Each row is a point on a landscape with many valleys, with its height.
From any point a ball takes the steepest step (drop divided by distance) to one of its 4 nearest points. It stops when none of these is lower. Distance is the straight distance between rows; heights are no part of it.
kaza h=283: [139  97  89  80 113  99 168  85 142 163 130 140  71]
foza h=254: [ 98 115 145  97  97 120 169 111 113 124 130 150 100]
loz h=344: [ 61 172 133 107  81 114 119 151 119 125 114 102 100]
piget h=314: [100 118 135  89  89 110 169 113 122 131 126 147  87]
Manu h=424: [ 82 157 158 124 135 118 128 155 114 102 135  96 150]
fipa h=290: [108 137 161 138 148 111 141 142 123 102 135 109 168]
vovus h=182: [148 161 133 141 169 100 119 144 144 111 138  93 169]
zotam h=385: [176  62 129 180 120 180 109 105 154 154  86 153 154]
Vesiz h=267: [ 75 175 128 115 139 124  92 181 111 120 150  71 134]
fal h=271: [ 55 189 100 116 109 136  74 183 101 135 129  84 107]
bamo h=387: [131  89 104  93 114 124 167  85 117 145 142 167  70]
bova h=274: [178 136 100 182 159 155 130  98 165 127  85 150 141]
sori h=343: [119  84 161 119 119 140 159 108  97 119 134 168 130]
fil h=304: [ 78 151 137  92  69 104 143 134 133 135 104 117  87]
toded h=375: [135  58 157 125 124 164 148 103  90 131 140 173 128]
vetiz h=475: [186  58 115 172  98 205  90 111 169 164  86 154 136]
zuvub h=299: [177  92 122 189 137 166 124  99 157 137  84 148 160]
deba h=130: [109 100 148  99 100 129 170 101 105 128 132 163  94]
Fizoz h=364: [105 152 152 130 152 112 126 154 127 102 143  93 163]
fipi h=277: [183 179  92 114 141  84  90 173 162 141 169 102 120]
morif h=137: [189 193  86 114 150 102 112 139 160 118 152 140 105]
bimaf h=388: [121  84 170 133 127 144 152 114 107 115 131 153 151]
viz h=297: [133  78 112  99 114 141 160  82 102 141 146 177  75]
Ludef h=559: [154  55 161 151 130 164 133 108 115 137 119 166 158]
bovi h=270: [177 165 104 156 168 113 131 113 157 112 117 125 149]
Kopu h=365: [111 120 122  78  84  98 165 110 135 149 113 137  77]
selu h=342: [ 64 170 145 117 119 122 112 164 114 107 138  93 128]
vuzo h=245: [172 146 115 166 168 121 134 110 159 115 103 128 162]
tubu h=273: [128 167 124 119 160 105  97 174 131 122 160  74 155]
Rasi h=262: [166 173 112 122 162  92 101 163 156 126 158  89 152]
mome h=260: [172 126 116 181 155 138 135 100 159 129  92 144 159]
nemi h=427: [104 107 168 124 122 125 161 117 101 110 128 146 137]
gikem h=193: [155 114 145 166 157 129 140 119 147 116 109 129 170]
kemo h=377: [142  82 166 159 140 142 146 113 120 124 114 149 170]
Goka h=378: [ 95 157 156 127 142 114 128 155 122 103 143  96 157]
sasev h=279: [115 112 171 138 139 124 149 128 119 106 127 131 160]
puvul h=368: [ 97 168 136 121 148 114 104 170 120 112 150  77 150]
vedok h=434: [124 103 113  86  99 107 173  93 125 147 132 154  72]
demut h=322: [162  80 146 170 137 153 134 109 140 130 102 148 170]
ropu h=99: [ 66 178 107 113 133 139  69 191  96 135 153  76 122]
Tob h=422: [ 66 177 119 103  69 110 110 148 130 136 103  98  90]
duge h=457: [ 71 151 154 107  94 117 143 136 112 114 121 123 111]
kedo h=10: [131  68 132 106 120 160 151  89  94 136 150 185 101]
rizov h=325: [138  80  94 101 121 130 160  73 111 148 148 168  69]
mil h=146: [140  70 109 109 119 164 144  79  95 144 158 177  81]
kirul h=295: [176 107 108 193 136 176 120  93 166 141  76 156 140]
vuzu h=247: [122 167 114 116 156 109  81 193 123 136 172  68 145]
saso h=224: [190 189  83 114 141  90 102 156 164 126 163 125 108]
pumu h=308: [188 177  92 143 169 110 126 116 162 117 126 128 133]
vezip h=195: [132 123 155 149 153 121 143 125 132 108 120 119 171]
sediv h=242: [ 96 171 113 110 148 127  73 197 105 133 167  70 135]
bidu h=402: [ 59 185  86 123  83 127  66 171 111 146  95  91  95]
bili h=504: [169  53 151 164 127 174 117 112 133 147 103 158 161]
zuzup h=310: [ 52 184 111 117  84 122  93 164 114 134 110  92  98]
vur h=373: [ 91 140 163 125 130 119 141 140 112 102 135 120 147]
nifo h=124: [ 56 183 128 114 102 123 104 169 111 118 126  88 105]
tep h=392: [ 61 178 113 111  69 111  94 159 124 143  93  96  92]
bera h=276: [122  87 128 101 112 137 164  89 100 137 143 176  88]
Dis h=412: [ 89 130 166 124 122 123 153 134 113 105 131 126 140]
Vis h=96: [150 144 140 152 166 107 133 132 147 110 128 108 174]
gak h=449: [ 87 127 164 114 108 118 159 127 108 107 131 133 125]
kib h=128: [ 86 137 134  88  79 104 157 121 129 132 113 131  86]
Zorak h=244: [194 191  85 128 161 106 122 126 162 114 139 142 114]
kubod h=527: [178  44 143 162 114 185 104 112 134 156 107 158 156]
Rin h=563: [156  41 149 125 124 188 120 102  91 144 147 172 126]
gelu h=132: [152 174 102 112 159 100  82 187 140 140 174  72 140]
fure h=84: [149  84  66  99 133 108 155  73 131 164 145 139  73]
pid h=272: [126 104 167 149 142 129 149 124 122 109 124 136 170]
Ribip h=657: [169  35 150 147 121 187 108 109 114 154 129 163 145]
foleb h=278: [178 179  97 126 165  90 109 150 165 121 151 107 135]
dab h=234: [166 108 135 176 151 137 138 102 148 122  99 142 173]
nogoz h=269: [182 164  97 163 170 124 130 101 162 119 108 135 144]

Call two points neighbours if one is among the 4 nearest of the other. Go from one point of each pair to the other, from neighbour to neighbour, staying as low as possible. Name the highest point that can't be avoided.
nifo / deba => loz
nifo / gelu => vuzu
kedo / deba => bera
deba / fure => rizov
ropu / morif => fipi
nifo / Vis => Rasi
deba / kib => foza

Write out the way that a ball takes from each point below.
vedok => kaza > fure
bidu => fal > ropu
puvul => Vesiz > ropu
